A landscape with many peaks, sampled at points; each row gives a point and its height.
From any point a climber steps to the highest of the 2 points nearest to it. It stops when none of these is higher. Distance is the straight distance between rows; heights are no part of it.
k_958 height 7.58: [ 28 -42  15  44   1 -44  36 -32   0  10 -43 -31 -31  33 -49  46  31   9
  -4 -35  31   3  28]
k_540 height 5.20: [-30   1  39  15  57  -1 -55 -22 -12  45  13  32 -23 -32  28 -48   8 -14
  24  48 -18 -26 -19]
k_150 height 3.92: [ 33  30 -35 -32 -90  54 -35  48 -45  -7  -3  24  77 -61  13 -26 -69  40
   2 -24 -12  19  24]
k_536 height 2.42: [ -34 -102    5   42   -4  -23  108   -3    1  -13    5  -32  -27   16
  -54   39   34   34    4  -62  -20  -45   42]
k_890 height 6.20: [-34  49  42 -31  23 -67 -43 -19 -26  22  17 -19 -67 -14  -9  43   8  -4
  -1  15  17  21  22]
k_579 height 1.67: [-18 -16 -19 -39  12  41  38  22   9  -7  68  14  21  19  25 -20   7   9
 -24 -23 -51  -3 -14]
k_134 height 7.81: [-31  46  60 -19  25 -83   7   3 -46  19  -1 -36 -66  18 -41  15 -13   2
  -3 -19 -22 -11  68]
k_992 height 3.40: [-80 -51  51  60  59 -22 -19   1   2  55  16  -2 -69 -52 -30 -16  13   3
  41   5 -31 -65  10]
k_274 height 2.62: [-52 -21  44  38  90  37  -2 -13  25  42  44  56  -5  -9  17 -44  36 -24
  15  13 -51 -47 -29]
k_806 height 4.05: [ -30 -102   35  100  -11  -22   34   -3   15   54  -30  -23  -36  -26
  -54  -12   -5   18   22  -24  -21  -81   16]
k_442 height 0.41: [ -3 -26 -38 -24 -23  51  68  16  59 -54  57 -15  45  48   1 -51 -18 -27
 -31 -25 -49   5  -5]
k_661 height 5.06: [ 29  48  15 -62  59 -12  -1   4  -1  12  63  29 -23  13   8  26  23   4
  -4   8   1  30 -18]
k_372 height 1.09: [-28  27   9 -29  40   8  51  35  41 -15  71   0  16  52 -14 -59 -24 -22
 -15 -30 -86 -19  21]
k_467 height 5.05: [-38 -69  17  60 -43 -62  -1 -37 -34  10 -50 -47 -53 -13 -33  54  -2  12
   8   3  48 -33  37]
k_473 height 3.72: [-17  -1  25 -16  50 -22  64  -6  33 -13  60 -23 -39  39 -37  15  37   1
 -10 -53 -37  -7  35]
k_138 height 7.18: [  -5   70  -25    6  -42   40 -101    0  -12   -1  -55    8   27  -83
   25  -22  -43   12   12   73   52    1  -27]
k_982 height 5.82: [-28  81  45 -44  60 -47 -48  -1 -38  36  33  -5 -48  -5 -12  14  10   0
  -2  29 -11   3   4]
k_547 height 5.42: [-10  64  27 -49  62 -20 -10  20  -7  26  40   6 -29   2 -13  -4   5  -3
  -7  -2 -39   9  18]
k_495 height 4.85: [ 50  62  10 -64  62 -11 -27  -7 -16   0  52   3 -41   2  -2  46  49 -15
  11  22  46  32 -25]
k_200 height 5.88: [ 85  -2 -27   2   1  -6  13 -13  15 -36 -41  -1  10  30   3  38  26  -8
  -5  -4  53  56 -33]
k_609 height 6.81: [ 13  99   3  10   0  36 -97 -17  13  18 -56  -2  21 -71  19 -46 -19  -3
  34 103  38  -3  -5]
k_819 height 6.95: [ -2  38  31 -37   1 -69   6  16 -30  15   2 -16 -33  27 -14 -15 -40   4
 -14 -14 -36  -4  49]
k_157 height 1.34: [-16  30  -3 -58  33  42  44  29  56 -15  97  17  32  28  12 -69 -12 -16
 -23 -15 -62  -3  -2]
k_595 height 4.96: [-57 -50 -42  14 -63   9 -55  -9 -58  21 -27  27  23 -68  48  -3 -29   5
   0  31  -2 -20 -30]
k_510 height 4.60: [ 16  19  31  67  86  67 -14 -14  77  21 -40  19  64  56  -4 -87  -2 -29
  17  26 -31 -59  -1]
k_342 height 4.21: [ 86  44 -40 -85  -7  69  -9   1  -5 -40  74  27  42 -44  29  50  49  35
   8  -8  49  53 -36]
k_493 height 5.58: [  0   7  45  46  55  28 -46 -10  19  44 -28  30   6  12   7 -48  -3 -21
  14  37 -11 -31 -16]
k_298 height 2.87: [ -6  39 -40 -86 -45   1  60  47 -49 -31  49  13   9  56  -3  26   5  15
 -13 -56 -40  23  47]
k_891 height 6.16: [ 41  19   4  55  13  56 -35  12  38   0 -99   3  61 -18  13 -78 -28  -5
  19  57  12 -13 -12]
k_235 height 4.71: [-78  -5 -36 -14 -54  19 -70  10 -73  41  27  20  -9 -83  56  22 -29   0
  16  34 -12 -21 -29]
k_839 height 6.88: [  -8    9  -43   48  -69  -13  -55  -18   -9  -10 -100  -21   20  -34
   10   15  -34  -18    4   51   60   22  -26]
k_301 height 7.03: [-32 -48  17  68 -55 -44 -18 -19 -17  37 -67 -17   3  -2 -10 -19 -53   1
  -8  13 -13 -18  21]
k_919 height 3.62: [ 28  18 -35 -44 -68  33  11  38 -33 -20   2  13  59  -4  16 -14 -36  35
 -15 -29 -21  15   8]
k_914 height 4.97: [-83  30 -36 -45 -39   7 -91   2 -94  35  48  18 -32 -78  60  53   2   0
  18  34  18 -19 -25]
k_859 height 4.61: [ 61  73  12 -48  33 -49 -36 -16 -11 -13 -12 -21 -31  16  -7  43  15 -10
   2  24  51  56  -5]
k_920 height 4.77: [ 24   7   7  67  62  68  24   0 106 -12 -25  -9  76  78 -14 -70 -13 -48
   6   6  -9 -29 -19]
k_137 height 7.26: [  23  -13  -16   75  -46  -26  -39  -21   15    6 -104  -30   17   10
   -2  -21  -35  -20   -5   41   49   11  -19]
k_997 height 6.18: [ 78  -4 -43  10 -48 -10   9  -4  -5 -34 -71  -9  29  29   1  29  -6  15
  -9   1  43  49  -3]
k_698 height 2.00: [  1  -7  11  12  50  44  33  -8  59  -8  35  17  32  23  13 -46  -9 -18
   5  -2 -42 -16 -23]
k_30 height 3.25: [ 18  -3 -33 -51 -43  -4  26  32 -50 -21   8  24  21  26  22  18   4  22
 -18 -37 -27  15  17]
k_665 height 3.23: [-29 -56  16   8  16 -34  88  11  10 -26  35 -21 -42  26 -32  33  51   7
  -9 -51 -21 -17  39]
k_221 height 4.40: [ 81  40 -25 -73 -27 -12  42  10  -6 -53 -28 -18  12  72 -15  42   0   4
  -7 -33   8  57  35]
k_357 height 4.91: [ 16   3  14  45  59  43  47   5 117 -10  26 -22  34  96 -39 -56   5 -51
   1 -14 -13 -24  -3]
k_405 height 6.19: [ 21 -13  -8  12  -5  45 -40  -9 -14   3 -14  41  22 -41  39 -22  -9  -1
   5  42   9   7 -53]
k_722 height 6.04: [-21 -22  37  63   7 -19 -24 -13   4  57 -53  16  -2  18  -5 -43 -30 -17
   7  22 -20 -25  -1]
k_471 height 5.63: [ 85   2 -42 -14   0  29  45 -11  62 -57  -4  -6  26  62  -4  26  22 -19
  -6 -26  29  52 -29]
k_411 height 4.07: [100  84 -19 -81  11  51   3   8  27 -46  61  26  44 -35   3  24  19  41
   7 -11  48  57 -15]
k_870 height 6.55: [-10   4 -52   4 -85 -22 -51 -14 -44 -18 -81  -6  10 -30  22  19 -39   2
  -3  17  35  28  -9]
k_809 height 3.20: [ -29 -101   33   65   -6  -13   82   -2   22   22  -11  -30  -30    2
  -58   19   -2   29   -6  -39  -38  -73   30]
k_899 height 4.72: [-20 -32  16 -13  41 -31   9   1  -5   9  34  23 -48 -23  10  13  31  -4
  -5 -16 -18  -4  -7]
k_391 height 6.56: [ 28  -2  -8  19 -17  73 -69  -9   0 -16 -28  38  45 -86  50 -30 -11  12
   5  59  45  -3 -66]
k_341 height 4.39: [ 51   3 -46 -83 -13  44   3   8 -41 -32  77  49   8 -26  50  72  69  21
   4 -26  48  49 -37]
k_6 height 3.79: [-80 -40  52  58  42 -34 -40 -27  -8  55  -7 -29 -87 -67 -38   4  23   4
  38  11  17 -51  -5]
k_392 height 6.72: [ 47  14 -37  -4 -84 -11 -24  11 -24 -25 -77 -14  23 -12  17   8 -38  14
  -9  12  27  26  12]
k_258 height 2.31: [-29 -19 -24 -73   5   4  71  14 -21 -41  76  24 -20  24  24  68  74  11
 -15 -54  13  34   9]
k_271 height 5.41: [ -46 -102   19   94  -47  -30   16  -26   -2   42  -44  -10   -5    0
  -23   -1  -19   13   -1   -7   -5  -33    1]
k_9 height 4.17: [  -8   30  -44  -14 -112   47  -66   38  -58   11  -14    8   59  -82
   39  -17  -69   35   12    4   13    0    9]
k_956 height 5.76: [ -3  11  -7 -25  -2  -7 -53   3 -28  11  -1  11  -2 -40  22  -1 -19   5
   7  26  11   8 -23]
k_960 height 4.31: [ 77  73 -23 -58 -18 -40 -11   8 -10 -37 -21 -28  -4  29  -7  32  -2   9
  -1  -5  43  51  20]
k_336 height 2.98: [-67 -35  46  44  82   2   4  10  19  43  41  25 -39 -35 -10 -31  37  -1
  26   0 -45 -46  -6]
k_46 height 4.59: [ 57  15 -29 -80   8 -11  -8  -4 -27 -35  26  31 -12  -6  37  84  60  13
  -7  -7  60  52 -30]
k_475 height 6.83: [-13  34  43 -20   9 -82 -33 -14 -37   6 -18 -52 -86   8 -44  61   9  -1
  -9 -22  34  -7  47]
k_380 height 8.45: [ 47 -23   5  76  -6 -45  24 -27  15  17 -57 -36  -8  54 -43  13 -16 -15
  -5 -13  39   9  12]
k_984 height 5.83: [-31 -63 -16  44 -70 -22  -9 -10 -32  14 -47  19  17 -30  23 -18 -40   4
  -6  21 -14 -11 -11]
k_962 height 2.01: [-13 -55 -43 -52 -13  38  62   4 -15 -37  80  34  16  -4  29  40  54   8
  -9 -48 -16  27 -24]
k_683 height 6.48: [ 44  56  22  32   8  60 -71  20  30  -5 -75   4  51 -72  27 -62 -14  -2
  18  76  49  -3 -20]
k_7 height 4.78: [ 34  10 -10 -43 -17 -25  70   2  18 -44  12 -19   6  86 -19  27   1 -10
 -22 -37 -13  32  36]
k_735 height 4.36: [  1 -28  29  25  60 -10  24 -22   9  20  26   3 -43  17 -14  17  55  -6
   4 -23   6   1 -21]
k_394 height 5.23: [-62 -28  21   1  15 -32 -36 -11 -33  34  25  27 -45 -64  27  14  10  -2
   5  14   2 -13 -20]
k_828 height 5.36: [ 61 -26 -19  37  21   4  54 -15  67 -37 -17 -30   7  93 -28  21  24 -19
 -17 -26  36  32 -12]
k_15 height 2.26: [-21 -21  37  46  76  77   6  -6  59   2  30  45  42  27  32 -63  21 -25
  14  23 -50 -43 -32]
k_709 height 4.28: [-48 -46  29  54 -11 -42 -32 -29 -24  34 -35 -29 -76 -39 -33  38   5   0
  12  -1  42 -32   3]
k_343 height 7.83: [  31  -37    3   96  -23  -32   -8  -24   16   35 -105  -33    8   44
  -52   -2  -19  -14   -2   23   54    4    6]
k_761 height 4.48: [-23  -1 -35   6 -80  33 -69  23 -41  14 -30  13  37 -66  30 -42 -61  15
  17  46  -7  -5 -23]
k_323 height 6.86: [ 29  33 -22  15 -31  55 -80 -13  -4 -19 -52   6  32 -93  44  -7  -4  15
  28  73  71  26 -38]
k_31 height 1.73: [-12 -39 -32 -18   2  20  44   4   0  -9  47  40  14 -15  22  13  20   5
  -4 -28 -21   5 -35]
k_420 height 0.84: [  2  33  -1   4  17  14  45  28  50 -18  -2 -17  36  58 -15 -74 -55 -10
 -16 -21 -80  -7  27]
k_866 height 4.87: [-64   5  23  -5  11  -7 -59 -18 -39  52  31  34 -16 -73  33 -31  -7  -2
  22  51 -12 -23 -29]
k_750 height 4.11: [ -6  -2  58  27  75 -24  15  -2  20  35  14 -17 -57  20 -52   5  30 -11
  27 -31   2 -27  24]
k_498 height 5.09: [ 33   7 -15  31  26  20  62   1  80 -17  -3 -34  34  84 -28 -31  -2 -33
 -19 -17 -11  10 -11]
k_810 height 0.63: [ 22  16 -30 -29 -13  15  69  30  49 -45  24 -23  45  67 -14 -50 -36 -12
 -38 -40 -56   1  30]
k_897 height 2.54: [ -8   3 -29 -81 -14   4  84  17  -8 -56  75   2  10  48   0  45  53   6
 -23 -50 -19  27  32]
k_324 height 0.21: [  2 -32 -25 -19  -6  89  53  27  68 -54  68 -11  72  10  19 -74 -22 -19
 -22  -3 -51  -9 -29]
k_668 height 5.28: [-74  19  -1 -64 -22 -25 -48   8 -75  28  51   4 -39 -57  35  59  18  21
   3   8  10   1   2]
k_790 height 5.39: [ 10  -1   6   0 -15 -37  75  -3  32 -37 -13 -38   8  83 -46 -12 -21   4
 -32 -45 -49   9  55]
k_33 height 6.17: [  3  12  14   6   3 -38  26   6   6  -4 -33  -9 -11  43 -26 -13 -22  -8
 -19 -18 -37  11  30]
k_245 height 5.72: [-60  13  14 -42  -3 -68 -31  -2 -69   9  23  -5 -63 -31   9  58  20   4
  -4 -11  14 -15  42]
k_605 height 6.47: [  2 -44  18  16 -39 -67  17 -29 -27  -1 -46 -28 -28  19 -30  53   5  15
 -13 -19  17   5  42]

For each start below, name the point where the climber stops.
k_510: k_392
k_698: k_380
k_221: k_134

Call two points neighbours if one is among the 2 nearest of the other. Go from one point of each pair to the other, from neighbour to neighbour, staying as high as possible. Name the lowest point that can't be avoided.
k_380 / k_301: k_579
k_301 / k_138: k_493
k_134 / k_301: k_235
k_380 / k_392: k_870
